Points on a hilly landscape, in no order, each with its height.
A ball rolls from a point to whichever of its 2 nearest points has the largest drop for the distance, and stops where none of them is lower. Distance is the straight distance between rows; heights are no part of it.
Z37: [15 -24 -12 49 42 6 8 35 -58 -8 0 -10 31 -23 -2 37 -20 33 -4 -4 -18 24 5 -36 0 7 -40 20]  h=386
Z825: [-14 6 5 -7 -15 -12 14 -34 35 15 -6 -3 -18 -1 -22 -1 17 -23 -14 -20 -3 -27 -31 7 34 -30 -6 -5]  h=580
Z935: [6 6 -40 -13 16 9 -26 -19 -9 10 -12 11 20 19 -39 -41 14 -2 31 8 -38 25 43 19 28 -22 -37 -3]  h=339
Z438: [12 10 -1 -40 -22 -18 29 -27 55 15 -18 15 -40 18 -3 -27 -1 -36 -22 -6 -15 -21 -60 -7 19 1 21 4]  h=372
Z572: [11 -19 28 50 15 7 23 28 -30 12 0 3 16 -6 0 81 -15 -6 -15 -5 -6 -7 -11 -4 5 18 -6 34]  h=353
Z194: [3 -9 -20 -33 -21 -6 -5 11 9 32 22 42 13 8 1 4 47 -17 0 33 7 -5 -24 11 -7 15 37 8]  h=547
Z985: [19 -22 -20 -2 16 -4 0 -48 11 19 -17 -11 21 0 -33 -18 44 5 8 6 -16 30 1 24 43 -63 -47 8]  h=498
Z532: [-17 22 -17 -15 2 -12 -8 -23 34 -18 0 -18 -34 -11 -8 -44 -4 3 4 -34 2 -14 -23 -16 -1 -22 -15 -19]  h=256
Z509: [11 -22 -4 31 22 11 1 -1 -28 7 -6 -6 40 -28 -1 53 -17 13 15 24 -4 40 5 -3 3 0 -31 34]  h=456
Z828: [4 -3 -21 -29 -2 -10 -49 22 -21 -4 23 -2 -7 -54 -5 -28 24 -10 20 18 48 -8 -12 -19 -26 29 26 -10]  h=225
Z529: [-8 6 -12 -26 -16 -9 -9 4 12 22 18 34 -3 -3 1 5 19 -15 0 9 19 -19 -26 1 -14 21 42 -2]  h=566
Z815: [28 -30 1 5 -14 24 0 -45 5 25 -13 4 48 1 -7 23 10 -17 19 22 -14 30 9 47 24 -21 -18 25]  h=497
Z622: [-20 -10 -17 -18 23 -6 -43 1 -36 -8 19 -9 16 -53 -8 -2 16 20 20 9 30 30 4 -2 -19 -17 -11 3]  h=224
Z608: [-26 31 32 36 -25 -5 18 17 24 -13 -5 -37 -6 27 -5 13 -36 -32 -29 -22 -8 -44 27 11 18 -2 -21 19]  h=483
Z972: [-21 -20 32 -10 11 -6 15 -1 5 -20 22 16 1 -4 65 21 -15 41 11 5 -3 28 -21 2 -43 27 46 -20]  h=76
Z4: [5 -4 48 -6 3 2 13 -10 24 -14 -29 -50 -34 36 19 -18 -32 5 -45 -23 3 3 -33 39 -1 -50 -11 -7]  h=99
Z390: [-28 21 -6 -1 5 -13 -16 -16 20 -25 -4 -16 -24 2 -12 -12 -13 16 -1 -33 -6 -8 4 -7 -9 -29 -21 -24]  h=280
Z182: [-1 38 -21 -26 -5 1 -18 -6 28 -27 6 -25 -38 4 2 -69 -10 6 5 -30 6 -11 -22 -29 -14 3 -9 -11]  h=226
Z339: [-19 -4 34 1 -10 2 42 10 12 -6 8 2 -8 34 69 50 -28 24 -10 0 -18 14 -19 16 -21 20 32 -4]  h=241
Z620: [-16 27 15 5 2 9 -2 25 6 -41 -6 -30 -33 40 7 -28 -55 27 -6 -29 -6 -6 32 6 -11 -16 -32 -29]  h=250
Z477: [8 -57 48 38 25 16 49 -17 -19 -6 -19 6 -6 9 30 68 -18 23 -4 -20 -25 -25 -19 6 -12 -2 5 31]  h=313
Z462: [-17 11 -16 -5 20 -6 -34 29 -47 -11 19 -7 25 -55 1 5 5 23 14 10 38 30 20 -17 -12 0 -2 -7]  h=264
Z316: [24 15 -39 -28 1 3 -21 21 5 13 10 -3 -3 -32 -35 -46 41 -31 12 37 30 -6 -11 -19 -16 2 5 2]  h=394
Z262: [-15 31 -2 -4 -15 1 -10 32 -14 25 22 24 9 -11 22 31 -1 -10 1 6 41 -9 -4 1 6 43 48 -18]  h=281
Z737: [27 -1 -58 -31 -3 14 -12 8 0 5 2 -13 20 -33 -25 -71 40 -25 38 50 -2 11 28 -10 -19 -6 -9 -9]  h=519
Z470: [-12 -19 47 5 -1 13 44 -8 3 -11 -18 3 -8 24 42 61 -40 16 -6 -12 -20 -8 -16 21 -21 1 20 1]  h=257
Z372: [20 51 -39 -6 0 -20 18 14 34 15 -11 -6 -35 7 -68 -67 48 -22 -5 14 1 -7 -10 -43 7 -15 -6 -17]  h=443
Z688: [21 -6 -41 6 -1 17 -1 -34 15 -2 -20 5 43 13 -30 -33 24 -14 37 0 -46 17 48 25 34 -11 -40 -2]  h=377
Z84: [14 16 -50 -27 12 -8 -16 4 3 9 4 -2 -8 -12 -45 -62 52 -11 11 24 3 9 -3 -17 -3 -27 -14 -1]  h=438
Z939: [9 25 -5 -25 -3 7 -22 2 22 -30 4 -32 -24 1 23 -51 -32 12 2 -22 30 -4 -27 4 -31 5 -2 -20]  h=184
Z207: [-15 -20 -25 -26 27 -10 -48 -20 -20 -13 10 -3 9 -49 -21 -25 35 15 23 14 20 22 -15 -1 -26 -35 -16 0]  h=259
Z269: [0 5 4 -20 -12 -6 -28 30 -28 -2 35 12 -10 -43 23 -11 0 -7 12 11 46 -22 -7 -25 -25 66 60 -26]  h=698
Z184: [-6 -34 -2 -31 -29 -28 25 -57 44 12 -9 23 -33 31 41 -12 19 13 -23 -4 -22 3 -47 -4 15 -14 32 13]  h=542
Z717: [8 18 -11 47 -6 -5 -16 34 -1 18 4 -14 23 24 -19 11 -3 -27 -20 14 5 -3 51 14 33 13 -38 14]  h=228
Z762: [20 -40 -26 43 11 8 11 -20 -11 8 -1 -1 59 -37 -8 35 -24 9 35 27 -20 45 34 0 2 8 -37 25]  h=493
Z795: [-18 16 12 -12 -11 8 -6 -9 20 -9 -7 -5 -19 -7 19 6 -22 3 2 -22 17 -13 -22 7 -23 -2 8 -15]  h=265
Z560: [-12 4 22 26 19 16 35 22 1 -40 -14 -28 -3 -2 20 24 -52 32 -3 -23 4 -15 8 -3 -22 -6 -26 -6]  h=457
Z868: [33 3 -27 -37 -17 9 -4 33 11 32 13 32 4 -2 -9 -23 39 -54 0 66 18 -5 -5 -4 -20 35 47 -1]  h=776
Z611: [13 12 -25 -30 -14 2 -11 36 -7 33 27 29 2 -5 6 -17 33 -43 -7 45 39 -25 -1 -11 -13 57 54 -7]  h=751
Z976: [-18 -20 35 25 -22 -10 42 -2 4 16 8 21 2 32 25 80 -7 15 -17 0 -26 -6 -4 6 0 8 22 26]  h=244
Z520: [7 -2 26 -17 10 -1 -24 12 -3 -38 18 -13 0 -43 33 -28 -35 35 28 -4 37 7 -17 -5 -45 42 36 -32]  h=645
Z104: [-11 27 25 -24 -36 7 5 7 29 3 -10 -23 -33 35 33 -8 -39 -31 -34 -15 -10 -22 -43 32 14 2 18 -6]  h=248
Z218: [-26 -19 31 0 5 -5 23 -5 -8 -6 15 29 4 1 47 58 -1 35 11 -5 -7 21 -13 -13 -31 10 36 -5]  h=58
Z445: [-20 15 47 41 -27 2 30 16 11 -8 -4 -27 -5 10 -2 42 -41 -30 -26 -18 -1 -41 7 12 3 17 -7 26]  h=439
Z725: [-3 -10 -23 -30 21 -13 -43 -15 1 -23 12 0 -16 -43 -26 -47 40 18 18 0 16 -2 -21 -30 -35 -22 -5 -6]  h=295
Z567: [-19 41 -11 25 -2 -6 -14 33 -23 -13 11 -2 -23 21 -7 2 -19 6 -8 -23 18 -18 55 -26 16 13 -9 -27]  h=212
Z962: [-25 24 -4 0 15 -1 -36 4 -23 -25 -8 11 -34 22 -38 -15 -14 30 14 -39 -5 0 41 -11 -8 -19 -14 -28]  h=294
Z371: [29 -6 18 -59 7 -4 -19 -21 29 -18 -2 3 -21 29 40 -48 -8 5 -21 -6 4 8 -64 9 -23 23 21 7]  h=577
Z352: [9 25 -38 -19 21 9 -25 2 -20 16 -16 15 -8 23 -62 -52 29 -5 26 3 -30 14 27 10 28 -23 -23 -14]  h=368
Z362: [3 32 27 -19 -10 16 0 30 8 -9 4 -11 -16 19 56 -6 -48 8 -7 -8 21 10 -31 25 -28 32 29 -20]  h=180
Z653: [11 -23 16 16 -9 -15 11 -45 24 25 -22 -6 3 9 -37 7 36 -11 -20 -11 -8 -9 -13 22 53 -60 -23 12]  h=539
Z950: [-7 -22 11 -3 5 0 1 -5 -24 29 12 30 28 -4 14 62 14 13 13 26 1 37 -5 14 0 -1 19 21]  h=499
Z489: [35 10 -20 -6 -18 19 17 -6 17 24 -8 -7 28 9 -32 -23 37 -47 -3 9 -11 -2 -5 36 47 -34 -18 3]  h=642
Z305: [-3 -3 -16 26 23 -7 -26 13 -24 0 -8 0 13 14 -28 24 -7 9 -2 -1 -18 24 46 3 18 -13 -49 18]  h=417
Z44: [-3 -17 51 34 -30 -14 27 -2 13 29 6 18 8 36 4 75 -6 -12 -26 6 -23 -29 4 26 14 1 16 32]  h=269
Z374: [-14 7 26 -6 -2 -1 7 -32 28 -23 -23 -43 -32 16 12 -18 -20 5 -26 -32 -10 -3 -18 23 8 -43 -26 -12]  h=75
Z908: [30 25 -9 -27 -8 -14 15 -14 53 11 -12 10 -28 -10 -37 -42 21 -33 -6 7 4 -18 -53 -36 -4 1 18 3]  h=454
Z554: [-14 -19 20 19 45 4 4 -5 -30 -34 -11 1 14 -40 4 39 -5 50 17 -14 21 26 0 -16 -43 -26 -11 -6]  h=605
Z373: [-4 14 -17 -15 -11 -6 -4 -14 29 23 -3 16 -13 -9 -20 -7 18 -25 -5 -8 11 -24 -35 -2 5 -9 15 1]  h=589
Z304: [-5 -21 5 -46 -7 -29 -19 -10 23 -28 35 22 -11 -7 44 -18 24 17 2 24 -11 -18 -32 -23 -43 60 34 2]  h=144
Z703: [17 13 -56 -9 7 22 -22 6 -22 15 2 9 24 10 -15 -47 -2 -14 37 13 -7 15 90 0 22 31 -10 -19]  h=332
Z944: [9 2 -59 -27 2 22 -9 -9 0 6 3 0 36 -25 -21 -55 26 -10 36 32 -10 17 32 6 3 -16 -22 -1]  h=484
Z585: [-27 0 25 12 -29 -18 44 0 21 9 31 15 2 30 53 65 -1 19 -10 2 -20 2 -5 0 -3 20 32 6]  h=222
Z440: [-29 -27 28 -6 9 -16 1 18 -24 -6 35 33 22 -27 40 42 23 38 18 16 0 37 -12 -17 -31 18 47 -5]  h=85
Z250: [-1 8 14 26 30 11 30 37 -16 -41 -3 -19 3 5 16 -4 -64 63 14 -20 2 2 25 -18 -30 -2 -23 -28]  h=440
Z890: [3 4 -3 16 25 -1 -45 11 -45 1 -20 13 -11 29 -51 4 -23 4 12 -12 -19 24 54 0 14 -11 -37 11]  h=385
Z728: [15 26 18 -36 3 12 -26 17 16 -20 6 -19 -18 16 39 -35 -35 8 -14 -12 28 3 -49 23 -30 19 18 -10]  h=152
Z441: [-5 -44 39 17 32 22 42 -33 -6 -29 -37 -12 -16 0 34 41 -29 43 -1 -9 -4 -6 -16 7 -23 -29 -5 7]  h=282
Z635: [-6 4 -40 -21 23 -14 -21 -13 1 5 0 3 -13 -9 -51 -53 49 10 11 0 -10 16 -10 -12 2 -41 -25 -9]  h=455
Z64: [-20 18 25 -5 -15 5 7 2 8 -2 -4 9 -9 0 36 37 -26 -3 0 -10 11 -12 -13 14 -13 19 32 -15]  h=238
Z186: [14 38 -50 -13 -2 -6 -21 31 13 10 14 -8 -23 -11 -33 -64 34 -29 1 22 34 -21 14 -45 -15 5 7 -9]  h=341
Z200: [49 3 -9 -40 -18 -6 -8 23 24 20 -1 26 0 -10 -34 -37 51 -52 -1 64 15 -3 -19 -23 -26 24 35 2]  h=803
Z247: [4 -19 11 -43 9 -4 -48 -15 4 -38 13 1 -15 -43 15 -33 0 15 22 -2 16 -15 -33 -15 -47 36 26 -11]  h=215
Z746: [17 3 -26 11 -1 14 -16 0 -5 16 6 -5 52 -13 -4 18 -7 -14 17 18 11 25 22 26 18 3 -22 20]  h=570
Z806: [-17 -1 30 27 6 7 26 -9 9 -25 -17 -22 -6 1 13 43 -37 8 -10 -20 -4 -19 -1 8 -16 -12 -18 4]  h=476
Z409: [-7 -23 7 -4 -21 -11 10 -11 -4 39 30 36 30 21 25 60 38 16 1 32 -9 29 -6 25 9 -8 17 17]  h=515
Z996: [-29 -5 29 24 0 -27 10 -36 27 -16 -27 -28 -21 15 -25 0 1 -1 -24 -30 -31 -17 11 4 28 -48 -33 5]  h=142
Z313: [7 26 -17 8 -11 1 -1 9 22 23 -1 -9 16 12 -37 -12 31 -33 -13 3 1 -20 4 26 42 -31 -23 -1]  h=612
Z183: [3 11 -49 -17 1 19 -18 9 -18 11 13 -9 41 -35 -4 -30 9 -17 29 34 17 10 36 12 9 7 -12 0]  h=436
Z724: [-9 -20 39 4 35 9 11 9 -28 -31 -2 6 16 -50 20 27 -22 49 28 -8 31 23 -12 -20 -53 -3 20 -26]  h=617
Z242: [21 -5 42 -21 6 -4 -7 -14 24 -13 -33 -31 -39 39 29 -20 -20 16 -43 -24 11 15 -56 39 -4 -38 8 -10]  h=115
Z591: [-15 49 7 -2 -35 11 5 13 26 2 -2 -22 -33 19 22 -14 -32 -44 -20 -14 18 -44 -17 11 15 12 5 -11]  h=301
Z486: [-6 -6 -2 -24 13 -10 -42 -14 1 -33 14 -8 -12 -52 -3 -34 5 20 22 -13 32 -5 -26 -15 -47 9 9 -16]  h=253
Z497: [-16 -8 -23 -9 26 -22 -6 -38 3 3 -19 1 -23 -3 -49 -38 48 23 2 -18 -14 15 -8 -10 26 -58 -32 -10]  h=469
Z947: [-22 17 25 29 5 -3 0 10 0 -35 -13 -21 -27 43 -12 -8 -40 13 -13 -31 -28 -21 42 -2 -4 -12 -35 -4]  h=223
Z661: [-8 -25 1 24 39 6 -6 -16 -31 -17 -14 -4 10 -22 -2 51 4 32 2 -3 8 24 3 -10 -14 -38 -40 17]  h=590
Z961: [4 -26 6 77 11 -18 14 44 -21 -2 -2 -14 8 11 -25 26 -17 -8 -33 -7 -25 -9 30 -6 -3 6 -35 48]  h=403
Z781: [-16 39 21 40 -14 6 20 39 -8 -20 5 -27 -2 2 21 25 -49 -13 -15 -17 25 -34 25 -18 3 26 -7 -17]  h=400
Z748: [-4 50 -48 0 -9 0 -10 27 9 12 23 -7 -31 8 -22 -44 19 -20 -6 -5 29 -36 27 -37 14 7 3 -24]  h=296
Z685: [12 -30 14 79 33 10 31 49 -45 -11 8 -18 21 -20 7 35 -28 13 -26 -38 -21 -24 -13 -22 6 22 -24 25]  h=472
Z156: [-27 31 -12 5 0 -2 -12 6 5 -24 3 -12 -6 -12 3 -2 -14 18 6 -31 22 -9 7 -10 -15 -10 -12 -20]  h=297
Z573: [-4 4 40 40 -1 15 36 37 -17 -3 -1 1 11 -5 17 70 -33 -5 -7 -12 -2 -22 -4 -12 3 28 13 12]  h=380
Z810: [29 -23 -29 -37 -28 36 14 -33 8 13 -4 28 49 -20 3 -22 31 -28 34 32 -13 17 0 32 -4 1 15 7]  h=648
Z621: [20 -13 -24 27 -4 14 -1 -9 -7 7 0 -4 61 -31 -1 22 -17 -7 34 22 -4 35 44 12 14 18 -28 14]  h=530
Z540: [7 -37 32 70 3 -11 21 13 -8 8 -6 -20 12 6 -19 48 -7 -16 -31 -5 -18 -17 6 10 3 -3 -29 59]  h=358
Z12: [-23 -4 40 17 0 -10 24 -36 22 -23 -34 -47 -29 20 3 -8 -26 1 -35 -26 -22 -14 3 18 14 -50 -30 9]  h=105
Z52: [8 -5 -30 -22 0 -8 -53 41 -41 -9 35 -18 -11 -62 -5 -39 21 4 16 29 51 -6 15 -30 -19 31 14 -18]  h=283
Z745: [-13 14 34 -23 -23 3 16 7 19 -3 -6 -12 -27 48 51 15 -35 -6 -35 -12 -10 3 -37 41 -5 2 24 -3]  h=220
Z38: [21 -39 7 13 0 0 2 -59 9 24 -30 -8 21 4 -28 8 40 2 -10 2 -6 22 -5 29 44 -69 -33 17]  h=518
Z704: [-23 -13 7 -20 -1 -21 -21 22 -23 -3 32 34 9 -29 28 24 27 16 12 16 14 19 -18 -4 -24 40 51 -8]  h=116
Z894: [27 -14 16 -66 7 -22 7 -42 35 -13 -12 13 -38 27 31 -48 6 -2 -28 1 -14 5 -63 -20 -11 15 16 20]  h=563
Z990: [-10 -27 23 -17 -33 -19 24 -61 36 15 -24 15 -37 31 21 10 -1 -2 -24 -12 -21 -11 -35 16 32 -30 26 4]  h=531
Z251: [-1 -17 -9 -35 0 -16 -34 26 -21 11 27 30 -1 -43 4 -3 31 -11 13 36 23 1 -18 -7 -24 40 49 -7]  h=160
Z225: [-12 11 51 32 -13 14 41 21 4 -8 -6 -10 -3 12 25 53 -51 -16 -19 -9 -8 -33 -2 12 -2 27 11 16]  h=407
Z909: [35 -26 -16 -1 -19 29 12 -60 17 17 -19 -2 48 -2 -20 -1 25 -21 16 8 -23 22 -3 44 35 -34 -28 16]  h=458
Z331: [-7 -1 0 7 27 3 -17 32 -64 -2 11 -18 44 -57 8 20 -12 27 14 24 21 41 25 -32 -5 11 -9 4]  h=311
Z790: [-16 -12 -5 -18 -22 -17 5 -7 6 29 27 39 19 16 19 38 40 9 -1 19 -1 7 -17 17 -3 6 34 6]  h=528
Z456: [23 6 -24 17 21 13 -45 -2 -34 11 -26 13 3 20 -52 -16 -42 -6 32 0 -25 33 67 11 26 6 -32 6]  h=345
Z135: [6 -29 -18 -32 -3 18 -10 -34 -6 16 -1 15 43 -32 -8 -9 24 -7 27 35 5 28 -9 38 5 -19 0 6]  h=614
Z804: [-26 -44 23 -5 -11 -16 9 -60 13 -1 -19 27 -16 16 43 37 23 43 -1 -2 -4 14 -19 -1 -12 -28 32 6]  h=555
Z181: [28 -47 -7 26 3 15 -6 -55 3 20 -24 -10 37 -4 -15 30 5 5 17 20 -16 39 15 25 23 -39 -50 32]  h=538
Z739: [-23 -22 8 -23 13 -7 -24 -26 -14 0 7 20 6 -32 1 24 21 15 15 2 24 19 -23 11 -25 -9 24 3]  h=532
Z787: [1 14 2 -16 -7 -3 -26 27 -17 -22 24 -5 -7 -47 29 -27 -15 8 19 -8 49 -9 -6 -26 -31 53 42 -28]  h=672
Z599: [29 -3 -6 -42 -18 -16 10 -1 44 21 4 44 -4 9 -22 -23 46 -30 -6 40 -1 -12 -35 -25 -23 20 38 3]  h=829
Z419: [-20 31 -2 21 -11 -15 -2 4 27 7 -1 -12 -8 25 -42 -19 17 -21 -19 -17 -11 -36 17 6 42 -21 -29 0]  h=585
Z315: [15 10 -30 24 -3 6 -15 15 -3 12 3 -8 41 12 -14 -6 -7 -21 5 12 -12 16 58 21 33 7 -44 4]  h=163
Z25: [30 15 2 -47 -7 -14 21 -35 47 3 -22 5 -43 -3 -11 -49 -4 -28 -10 3 -16 -10 -59 -36 -2 13 14 15]  h=412
Z697: [15 -18 39 64 29 21 50 50 -28 -9 9 -17 24 -20 29 39 -49 11 -11 -37 -14 -39 -21 -27 4 36 0 5]  h=485
Z465: [-27 5 27 36 1 -22 5 -6 10 -20 -13 -17 -13 22 -29 14 -12 2 -20 -23 -20 -27 29 -5 7 -27 -39 11]  h=183
Z761: [-7 6 -44 -23 8 -8 -48 36 -39 -11 36 -10 -16 -38 -17 -53 27 13 18 10 41 0 33 -36 -21 13 4 -14]  h=334
Z33: [9 -10 -6 53 42 2 12 58 -56 -21 2 -6 18 -8 -6 26 -28 43 -8 -21 -9 5 19 -47 -10 11 -31 0]  h=405
Z802: [-13 -28 2 -20 9 -5 -19 -18 -27 20 16 34 22 -24 6 30 26 7 16 30 9 34 -16 24 -11 -6 23 10]  h=516
Z208: [-20 25 23 -9 -9 9 16 30 1 -9 11 10 -6 7 62 22 -40 10 0 -7 14 7 -15 -3 -23 45 47 -25]  h=210
Z327: [2 30 24 58 3 6 27 55 -33 -15 7 -23 7 -4 23 29 -43 1 -21 -16 19 -24 31 -40 8 39 -7 -18]  h=437
Z411: [9 -38 -7 86 21 -6 24 60 -50 6 5 -17 16 -11 -6 24 -19 0 -30 -17 -34 -1 4 -6 4 26 -39 40]  h=442
Z645: [-10 33 -21 26 3 -8 -23 34 -25 10 12 -5 7 8 -12 10 -9 -7 -6 3 19 1 52 -12 32 4 -28 -5]  h=161
Z833: [29 22 -48 0 -4 24 -13 0 -11 7 -9 10 19 33 -30 -52 7 -29 26 6 -28 7 76 14 38 10 -22 -18]  h=287
Z180: [-37 42 29 15 -34 -6 13 10 32 -8 -8 -44 -22 27 -4 -20 -33 -38 -34 -24 -12 -51 17 19 29 -5 -19 3]  h=520
Z578: [-2 -15 25 3 -16 -17 32 -49 43 25 -19 -1 -20 8 -29 -4 13 -26 -24 -25 -19 -28 -31 22 55 -44 1 2]  h=562
Z303: [-12 -3 9 -12 -45 -19 27 -15 39 31 10 26 -5 38 7 29 10 -15 -24 -1 -17 -28 -23 23 23 -1 30 0]  h=325
Z196: [-29 24 19 -4 -15 -10 5 33 -3 6 33 27 3 -6 51 30 -9 2 3 3 15 1 -1 -11 -9 56 61 -19]  h=242
Z852: [-12 -24 46 23 1 3 30 -34 13 -13 -28 -16 -14 7 4 52 -24 2 -19 -16 -7 -22 -6 10 -4 -33 -10 22]  h=496
Z788: [2 -18 14 10 16 9 7 5 -32 16 1 13 28 -22 5 69 -3 17 15 14 4 27 -11 0 -1 0 -6 27]  h=482
Z811: [47 4 -24 -28 -37 42 27 -18 17 20 -16 12 42 9 -15 -18 34 -55 1 17 -19 8 -14 35 30 -18 1 4]  h=680
Z34: [11 -35 8 -54 -9 -23 8 -53 37 -8 -10 9 -34 30 55 -34 16 23 -28 -3 -18 15 -58 -8 7 0 22 17]  h=550
Z148: [-21 28 13 -5 6 10 -20 10 -8 -41 -21 -4 -48 39 -22 -32 -42 28 13 -45 -13 -5 40 -1 -13 -20 -12 -32]  h=273
Z142: [-23 -26 17 -8 4 -9 -1 -46 0 7 -12 27 -8 -10 11 37 12 22 6 -9 7 14 -27 2 -16 -26 22 2]  h=546
Z494: [3 35 -39 -12 12 -5 -4 13 -3 13 -13 8 -26 22 -69 -61 38 -8 3 -1 -21 -5 8 -5 32 -30 -20 -20]  h=392
Z518: [25 6 -28 27 -8 17 -23 3 -1 8 -8 -2 25 36 -28 -35 -3 -30 17 6 -37 12 68 25 42 13 -34 2]  h=233
Z663: [-17 48 18 17 -29 11 10 29 7 -15 4 -31 -17 11 33 7 -53 -24 -23 -15 29 -35 17 3 7 23 3 -20]  h=360
Z418: [-3 -6 -22 3 18 -12 -2 -29 7 14 -16 -2 -7 12 -49 -31 49 8 -9 -7 -25 13 1 14 48 -58 -40 -3]  h=481
Z834: [-33 42 6 13 -20 -18 12 0 28 -2 -9 -26 -32 31 -33 -46 -5 -29 -25 -27 -28 -46 18 5 39 -15 -21 -4]  h=558
Z116: [22 27 -61 -25 7 17 -9 25 -10 16 4 -7 3 0 -27 -76 35 -25 23 40 5 8 46 -18 0 5 -9 -10]  h=556
Z491: [28 36 -22 -19 -6 -13 6 0 44 10 -12 -9 -30 -11 -52 -57 37 -29 -1 21 16 -11 -31 -50 -14 3 12 -2]  h=480
Z798: [-3 -14 10 -41 -3 -17 -32 -1 2 -22 24 20 -16 -23 22 -18 9 5 14 5 6 -17 -28 -15 -45 58 43 -9]  h=176
Z236: [-21 25 -40 -16 12 -2 -48 24 -34 -7 25 5 -20 -9 -24 -41 16 18 16 -7 25 9 41 -23 -4 -8 -3 -18]  h=344
Z571: [0 -44 27 31 34 17 30 -21 -16 -17 -27 -2 1 -12 19 69 -11 32 -2 -21 -1 -15 -14 -6 -18 -16 -18 18]  h=298
Z28: [19 53 -43 -5 3 -2 5 27 8 18 -8 2 -31 32 -66 -67 47 -25 -2 8 -9 -9 16 -27 20 -12 -8 -19]  h=416
Z989: [0 0 -6 -34 -38 -16 25 -20 49 30 5 29 -26 30 11 -3 12 -21 -24 -4 -21 -27 -45 4 9 7 35 1]  h=346
Z677: [-16 25 -25 -18 16 0 -48 12 -39 -9 2 18 -31 11 -50 -37 7 19 19 -29 6 12 32 -18 4 -16 -1 -22]  h=317
Z115: [6 -19 -15 36 25 -4 -6 8 -27 0 -7 -12 28 -9 -17 35 -15 11 6 12 -14 35 26 -2 12 -13 -53 31]  h=425
Z766: [4 -20 36 39 -21 -4 13 -12 5 21 -9 -4 9 11 -18 67 -8 -17 -25 -1 -9 -15 -2 25 13 -12 -12 38]  h=308
Z695: [7 11 29 56 21 22 42 51 -23 -22 -1 -28 13 -18 24 26 -50 19 -7 -24 3 -32 8 -35 -1 35 -4 -18]  h=463
Z546: [18 -52 36 50 23 9 43 17 -32 11 3 12 9 0 17 82 -12 7 -8 -18 -28 -18 -28 -5 -2 16 9 39]  h=331
Z829: [-5 7 1 32 35 6 12 40 -43 -36 1 -6 13 -17 4 23 -31 57 5 -26 8 8 31 -38 -23 4 -16 -22]  h=422
Z800: [8 12 -15 -22 -8 3 -17 40 -31 33 36 18 -3 -29 14 -9 17 -33 -4 31 54 -18 9 -17 -9 63 55 -21]  h=728
Z62: [21 11 30 -31 4 4 -19 2 25 -8 -12 -19 -25 34 32 -23 -31 11 -29 -19 22 11 -60 39 -17 -8 18 -13]  h=130
Z110: [-10 4 32 11 -46 -11 16 3 23 33 8 26 6 42 3 58 2 -18 -19 4 -14 -29 -4 29 27 9 26 11]  h=299
Z521: [2 -26 -15 -13 10 12 -18 -46 -8 21 -12 9 32 -22 -19 11 28 8 15 17 10 31 -17 29 11 -41 -20 16]  h=591
Z750: [-3 -34 -2 15 22 4 -12 -42 -14 15 -16 -4 18 -13 -13 41 18 18 6 12 4 33 1 10 12 -51 -38 28]  h=569
Z991: [-24 -38 3 -29 -10 -38 -10 -30 28 -17 35 26 -2 -12 45 -4 38 24 6 19 -8 -1 -34 -18 -37 28 35 5]  h=117
Z731: [-27 -20 17 -21 -13 -23 2 -23 22 -15 27 22 -4 4 60 12 13 31 1 1 -7 16 -31 0 -39 28 40 -1]  h=95
Z206: [23 41 -56 -15 6 22 -11 32 -10 29 10 -2 -13 33 -30 -65 33 -32 0 29 12 -7 56 -14 23 7 -6 -18]  h=584
Z632: [10 21 -55 -6 -2 19 -14 15 -24 17 20 -8 31 -10 3 -42 6 -16 20 28 24 10 74 -3 30 32 -9 -21]  h=378
Z309: [12 -11 -3 32 41 15 8 32 -66 4 3 -14 56 -53 15 34 -27 20 7 14 -8 40 3 -44 6 17 -13 19]  h=354
Z871: [-17 -30 44 7 -21 -11 26 -51 23 7 -28 3 -18 29 12 45 -12 2 -19 -10 -17 -14 -12 17 15 -30 12 15]  h=517
Z224: [-17 53 -30 15 -12 3 -14 29 -14 4 27 -3 -43 30 -10 -31 -7 -12 -11 -23 34 -35 55 -30 21 19 1 -35]  h=252
Z354: [40 -2 -28 -42 -40 41 31 -14 10 13 -6 31 41 7 -1 -20 38 -54 19 22 -18 8 -3 26 4 -2 23 4]  h=682
Z298: [-12 -16 37 -7 22 1 -9 4 -16 -35 13 -1 8 -54 30 0 -28 49 33 -3 30 21 -17 -6 -56 20 34 -34]  h=629
Z570: [-12 3 7 -31 -23 -9 7 -12 37 -6 9 5 -21 36 51 1 -18 0 -17 -8 -15 3 -40 18 -12 23 29 0]  h=243
Z271: [25 -8 -21 37 -2 12 -29 -6 -11 11 -24 7 18 25 -39 -20 -33 -24 30 -3 -43 23 80 19 28 26 -32 -2]  h=293
Z249: [-8 -33 39 0 8 11 31 -33 10 -14 -26 -1 -21 17 43 44 -25 31 -5 -9 -4 9 -20 19 -26 -19 20 0]  h=268
Z85: [28 -15 -33 -4 -19 26 18 -52 21 -2 -21 -5 50 -1 -19 -31 34 -25 26 4 -35 20 20 30 39 -29 -38 -1]  h=418

Call two points neighbours if one is among the 2 nearest of the other. Go from one point of each pair to the other, from neighbour to neighbour, staying as low as possible. Name the highest point that can't be avoided.
Z745 / Z645 | Z804
Z645 / Z315 | Z717
Z374 / Z218 | Z236
Z218 / Z622 | Z725
Z745 / Z585 | Z697
Z585 / Z935 | Z491

For each start below, name the point where the ball stops.
Z409 | Z518
Z894 | Z622
Z236 | Z374
Z695 | Z745
Z225 | Z585
Z560 | Z622
Z438 | Z585
Z621 | Z518
Z390 | Z374
Z486 | Z218
Z761 | Z218
Z116 | Z518
Z739 | Z518
Z489 | Z585
Z825 | Z645
